A landscape with many valleys, sampled at points; each row gives a point and its height.
From any point a ball rolls to the lowest of the 2 points nearest to it. It stops when none of these is lower. Distance is the straight distance between rows; heights are no part of it.
Bemep (h 530): [ 13  19  39  -6  -6 -18  -4 -20  -5  21  11  10  -5   1   3 -21 -11  -8
 -21 -18   8  -2  34 -25   2 -32]
kirun (h 277): [-19 -18  -5  27  -1  -1   0   8   2  -8  -8 -28 -63 -21  -4 -26  -7  -6
 -14  18  -6 -26 -24  25  23 -13]
Tamom (h 592): [  5   4  -9   3  47  -4 -14   4  -9 -23 -11 -18  -6  -3 -29   8  -4 -17
  -1  -2  -1  -7 -15  20 -19  14]
satu (h 511): [  9  16  32  35 -14 -29  -2 -13 -18  29  30 -13  -5 -10   7 -16 -16 -14
 -13  -2 -12  -4  29 -42  -4 -52]
zur (h 565): [ 13   4  12  12  36   1 -14 -17 -15  16   1   7   8   7 -32   2   2 -19
  -8  -7   3   6   8  20 -12  -7]
valik (h 325): [ 15  15  16 -35   8   0  15  -3  -5 -10  24  32  39   9   7  -7  20 -24
   6 -28  23  12  20 -15 -30 -23]
tuli (h 312): [ 31  -2  25 -40 -33  13  46  15  36 -16  -8  16  19   9 -18 -10  -2  14
   9  -1  20   6  25 -23 -24  31]
mimoz (h 564): [-56  -7   1  -4 -65 -16   8  -2  -7  12  -7  33   9  31  56  -1  46 -22
  -9  11  22  -5 -21 -23  43 -20]
rigov (h 492): [-47  10  -5  36 -11  11 -35 -22  31  -4  30  25   6  -8  16 -16  15  -3
  -6  29  14  30 -51 -21  31 -28]
rol (h 538): [-12   5   4   8  15   0 -12 -26  12  17 -18  25  12  16 -39  22   6 -18
 -28  -6  23   2 -11  22   3  -3]
Ragam (h 462): [ 31  25  25 -19  19  -9   2  12  36 -30  -6  40  24   4  -1 -25  21  30
   5  -5  24   4  -4  -2  -1  -3]
puga (h 236): [  7 -26  16  12   1  20   1  26  -3 -10  41  -9  20   1   9 -16   1  13
  18 -10 -24   8   3   3 -29 -66]
naba (h 411): [-14 -14 -25 -33 -26  11  40  -5  15  12 -32  18  -1  -1   5  41  42  28
  -7  -7  12  -6 -18  30  17  12]
Zato (h 435): [ 34 -22 -42 -18  18   2 -15  29  -8  -2 -12 -13 -23 -22   4  -4 -54  12
  23 -23 -16 -13  34 -14  12  53]
Gozil (h 377): [ 11  -2 -34 -45 -20 -18 -17 -12 -14   2 -23  16  -2 -41  31  29 -36  -2
   4   2  -3  -1   6  -4  20  61]
zemir (h 269): [  4  -2   8  45  22   8 -13  12  -6 -11  51 -18  36 -11  29   7  -6  27
  20  16 -26  12 -22   3 -10 -56]
baro (h 307): [ 24  22  -3  65 -12   5 -28   6 -12   0  27 -13   0  17 -24 -32  19 -17
   6 -16 -29  14   3 -16   9 -61]
kiter (h 554): [ 35  13  14 -30  -2  -5  -7 -22 -13  25   0  34   6  -2   2 -17 -13  -3
  -2 -23   4  -2  44 -17  14   7]
vete (h 354): [ 13  20  24  13   8 -20  -6 -14  21  -6 -29 -16 -21 -10 -18   2  11  17
 -23  21   5   1  -9   8   9 -10]
nis (h 320): [ 20  -8  27  26   5  -5   9  13   3  -9 -13 -31 -46  -9  -9  -5  -8  26
 -10  11 -18 -11   0  14  -1 -15]
zuko (h 384): [-23 -38 -15 -37  13  24  44  38  14  -9  -9 -29  -3  -2  13   5  -3  34
  11  -9   7 -17 -15  13  -9  11]
Disa (h 658): [ 42 -19   7  14   6   1  23  18   9  -7 -13 -11 -31  15  -8  10 -59  22
  26  -3 -26 -10  18 -23 -39  42]
Rodev (h 291): [-14  -5  14  48  21 -11  -6  11  -6 -13  23 -28   4 -16  24  -6  -6  17
   5  35 -18   6 -29  11   5 -41]
tupun (h 609): [ 34 -14 -42 -24  -3   9  -7  -3 -56  -8 -15  27  -1  -4  10   6  -8 -20
  12 -26 -37  -3  32  17  37  44]
nog (h 237): [ 10 -25  26  12   6  11  31  25 -10  -4  30   0  22  26   5 -13 -25   9
  36  -2 -18  -1  16  -5 -62 -33]
nabod (h 479): [-86 -25   6   3 -20  26 -17  26 -16   1  10 -40   1  19  31  -4  29 -19
  18  38  18   8 -23   0  15  11]
ked (h 227): [ 31   8 -11 -12 -10  10  -2   1 -17 -20  14   4 -21  23  -8 -28  35 -22
   5 -29 -12  -7  16  11  20 -12]
puba (h 475): [  1  10 -56  -9  -1   2 -24 -24   2  -7 -17  21  -7 -10 -23  68 -18 -11
   6 -26  -6 -27   2  20  -3  42]
tufo (h 226): [ 39   4   4 -37 -12  11  21   6  -7 -35   6   8 -10  14  -4 -31  13 -14
  21 -26  -7   1  23   4 -12   8]
pib (h 590): [ 16  23  20   3   8 -24 -22 -18   9  52 -25   5   7 -21 -10  28 -26  24
 -25   7   4   6  31 -18   7  23]
Zogug (h 313): [-27 -27  12  39   0  -9  22  24 -15   8  22 -43  -3   4  38  -9 -17  34
  11  22 -22 -13  -6   6   8 -59]
zera (h 351): [  7  32 -17  31   5 -15 -32  -4 -33   4  35 -30 -30  -5  -2 -37  -2 -55
  -7  -5 -11   2   4 -28  24  17]
Dom (h 633): [ 24  -5   9   8  33 -10  19  35   6 -49 -16 -35   5  -8 -10   8 -25  28
  29  14  -7  -9 -18   0 -48  19]
zamem (h 204): [  3 -16  31   2  -1  24  50  23   1  10   0  -6  40  19 -10  12 -10  23
  16   5  -8   9  19   3 -54  -1]
lis (h 449): [-31  -9 -19  21 -11  28 -18  -7   9  16  42  20  30  -7   6  -3  28 -28
   0  -4   6  18 -36  16   9 -63]
kunin (h 173): [-41  -9  -6  31   9   9 -24 -10  12  -6  -2   0 -13  -6 -26  -9   2 -24
 -11  39   5   7 -34  26  -2  -6]
Zusip (h 539): [-49 -15  -8 -16 -51  -7  11  -7 -17  -9  13   6  -5   9  39   0  23 -41
  -8  19  17   5 -23   3  26 -10]
beli (h 409): [ 47  34  30  15  19 -17 -13   1  -1 -24  11 -12  -6  15 -13 -27  16  -8
   9  -8 -13  19  14 -26 -14 -21]
zasi (h 418): [-51 -36 -26 -21  23   8  15  18   3   4 -14 -27  -2   7   8  25   0  10
  -5   7  11 -15 -32  28   1  21]
Lev (h 527): [-41  14  17  -7 -13 -15   2  -9  24  24 -17   8   6  17  11  -7  34   1
 -27  17  27   7 -13   6  19 -18]
Zuvib (h 121): [-39 -15  -9  27  32  12 -33 -35  26 -14   1   1   2 -11 -18   4  -1  21
 -24  39  -9  13 -33  27  16   7]
zazed (h 275): [ 28   8 -14   9 -19  11 -21  10   0 -15  38  -3  -9  13 -12 -32  38 -14
   5 -27 -22   7   2  -8  15 -51]
pevi (h 668): [ 26 -24  22 -24  -6  13  28  19  -1   3   4 -16 -21   1  -2  -7 -39  20
  14 -11 -20 -13  30 -21 -31  35]
duz (h 412): [ 34   0 -30 -37  -6 -11 -15  13  -1   3 -20  -7 -10 -49   6  12 -41  17
   8 -13  -7 -12  31 -18   6  60]
Lepo (h 294): [-18  -3 -19   8   4   1 -23 -27 -21  15   0  -3 -37  -7  -7  -1 -23 -44
 -10   3   4 -12  -3  14  27  31]
Ras (h 491): [ 24  -2  23  29  13 -12  -8  12 -39  -5  33 -26 -19   3  15 -22 -31 -11
   9  -6 -30 -13  24 -32 -20 -29]
Dupi (h 326): [-12  23 -30  24  -1   2 -23 -21 -40  13  11 -11 -43  -2  -7 -31 -11 -56
  -2  -6 -11  -5   4  -2  41  32]
gafa (h 506): [  9  14 -30  -3  11  -2 -20 -35   4  14 -24  31  -2   6 -39  50   1 -20
 -10 -26   8  -9   4  19   5  27]
Fosim (h 383): [ -2  13  -3  -6  -9 -20   3 -14  31   2 -40 -15 -10 -10 -23  35  16  30
 -33   9  10   0 -10   6  -2  15]
Kupi (h 584): [ 45  -7 -33 -26 -11   4 -23  -5 -27  19 -22  33   3 -12   4 -12 -11 -12
   7 -16 -16   4  46  10  39  19]
bozi (h 647): [ 43  -4  27  29   5  -2  22  17  12 -31 -21 -20 -14  11 -16  12 -37  37
  37  20 -18 -10   4   1 -45  21]
Luva (h 123): [  6   5  16  22  33   6   5  -4  18  -9 -10  -1  32  -6 -11  10   5  49
   3  27 -15  17  -8  25 -21 -19]
debep (h 455): [ 17 -13 -18  -1  54  -7 -12  17 -31   1  -3 -22 -31   3   5 -11 -53   3
  12 -20 -16 -18  15 -21  14  31]
Gokug (h 473): [ -3 -12   5  26  42 -10  -5  11 -44   8  22 -25 -21   6  11 -11 -40 -19
   2  -8  -6 -17  13 -11  -9  -2]
Belum (h 280): [ 34   0  21 -41 -16  11  38   7  10 -27  13  20  32   7  -2 -24   5 -15
  28 -12  16   9  23 -17 -35  14]
maf (h 447): [-76 -29  -5  -2   2  12   4  20   0  20  -6 -42  -5  17  19   8  10  -6
  -7  32   9  -7 -31  21  10  18]
zusi (h 458): [-28 -13 -19 -15 -27  -1   1 -25  17  -8 -41  30  -4  16  -3  34  26  -3
 -15  25  19   5 -37  29  24  10]
Ferov (h 233): [-10   0 -19  37   7  11 -18   5  -3  -7  13 -15 -39  -9 -16 -33  11 -31
 -10   4  -9  -1 -27  26  23 -22]
vap (h 416): [ 16   8 -13 -12 -11  -4  15 -10  19   9 -13  -6 -19 -25 -27  48 -12  23
 -15 -29   3  -6  15  -1 -15  37]
Ruz (h 578): [-13  18   7 -14  -1  -7  -3 -21   3  61 -29  10  24   1   5  17  -4  22
 -29  -9  18   1  29 -25  10  25]
pagiz (h 442): [ -8  13 -36   4  13  -6 -12   0  11   3  -5  -5 -10 -27 -27  61 -38  19
  -1 -26  -8 -14   8   1 -30  35]
bekob (h 566): [ -4  27  24 -20  -6  -7  27   1  17  48 -25  13  30  17  11  21  27  27
 -17 -19  31  -4  24 -21  -5  18]
Sut (h 342): [  5   4   2 -41 -26  17  48  20  27 -11 -22  -6  25  -9   2   5  30  35
   0  -4  17   0  13  -3 -16  22]
mim (h 410): [ -7  -3 -14 -13   5   8  -6  -7   3  -3  18  43  26   4   4  -7  43 -13
  -1 -11  11  16 -21  29  12 -48]
bal (h 365): [  6   2  -9 -22 -13   0   9  -8 -16   2  34  39  38  11  17  -3  24 -30
   2 -34  18   4  -1  -6  -1 -49]
zotu (h 168): [  5  10  38  14  11  -4  26  -4  -3  23 -16  -7  35  13  -8  11   7  29
   4   7  -1  10  19   5 -33 -33]
vos (h 341): [ -3   6  -8 -34 -10 -22  -9 -26 -14  14 -14   3 -13 -26  13  20 -20 -15
 -15   1   8 -11  -3   5  20  45]
koli (h 375): [  6  -7 -15 -48 -38   8  57   2   7  11 -27  17  21  -5  10  39  25  12
   0 -16  18 -15   6   6   2  32]
daru (h 616): [ 20   4  11   5  54 -12   0  17 -16 -30 -13 -26  10  -3 -23  15 -34  -7
  21  -9  -7 -11  -1   2 -50  33]
vad (h 474): [-45  -8 -27  32 -23  39 -40 -12  16  -2  44  24  27 -11  13  -8  11 -23
   9  16  11  32 -59  -6  24 -37]
dudaz (h 437): [ 38  28  37   0  21  -6   4  10  18 -36 -11  11  14   1 -25 -19  13  11
  14   0   6  21   4  -8 -30  -6]
Kina (h 508): [-38  22  11  28 -21 -15 -10  -4  25  15  13  -4  10  -1  21 -25  27  -8
 -25  14  12  18 -24 -20  15 -45]
tob (h 77): [-14  -4  -7   8  37   9 -16 -22  32 -12 -14  11  27 -10 -16  18  16  40
 -18  33 -10  16 -20  32   3   2]
dafer (h 510): [-80 -10 -10  -6 -54  11  -8   5  -4  15  23 -28   0   1  35 -19  26 -26
   1  26  12   6 -22  -9  19 -19]
pona (h 382): [ 35  36  16  19  11 -29 -21  -4 -15 -24  18 -36 -29  -4  -3 -29  10 -31
  -9  -1   2   3  -2 -27  -2  -8]
Berus (h 549): [-14  11  15 -35 -24 -12  31  -5   6  28 -12  32  14  24  23  -7  34  13
 -15 -17  29 -13   7  -1  20 -21]
Fep (h 495): [-31  -9  -8   4 -18  -8 -32 -23  12 -44 -28  56  -1  26   0   7  26  -8
  -5  39  37  17 -45  14  34  17]
lep (h 679): [ 39 -26   3 -42 -24  22  13  13   8  16   8  17 -20   3   7 -31 -44   7
  12   0 -24 -10  49 -22 -16  40]

Two balls start at each pair of points below. Name the first point that both come to, or write never.
maf / zusi => Sut
Ruz / satu => never
Gokug / beli => Lepo
pevi / nog => tob
vad / rol => never
naba / Zusip => Sut
Fosim / dudaz => never

Where does a ball stop that starts at each point below?
kiter => Lepo
pagiz => tob
dafer => tufo
rigov => tufo
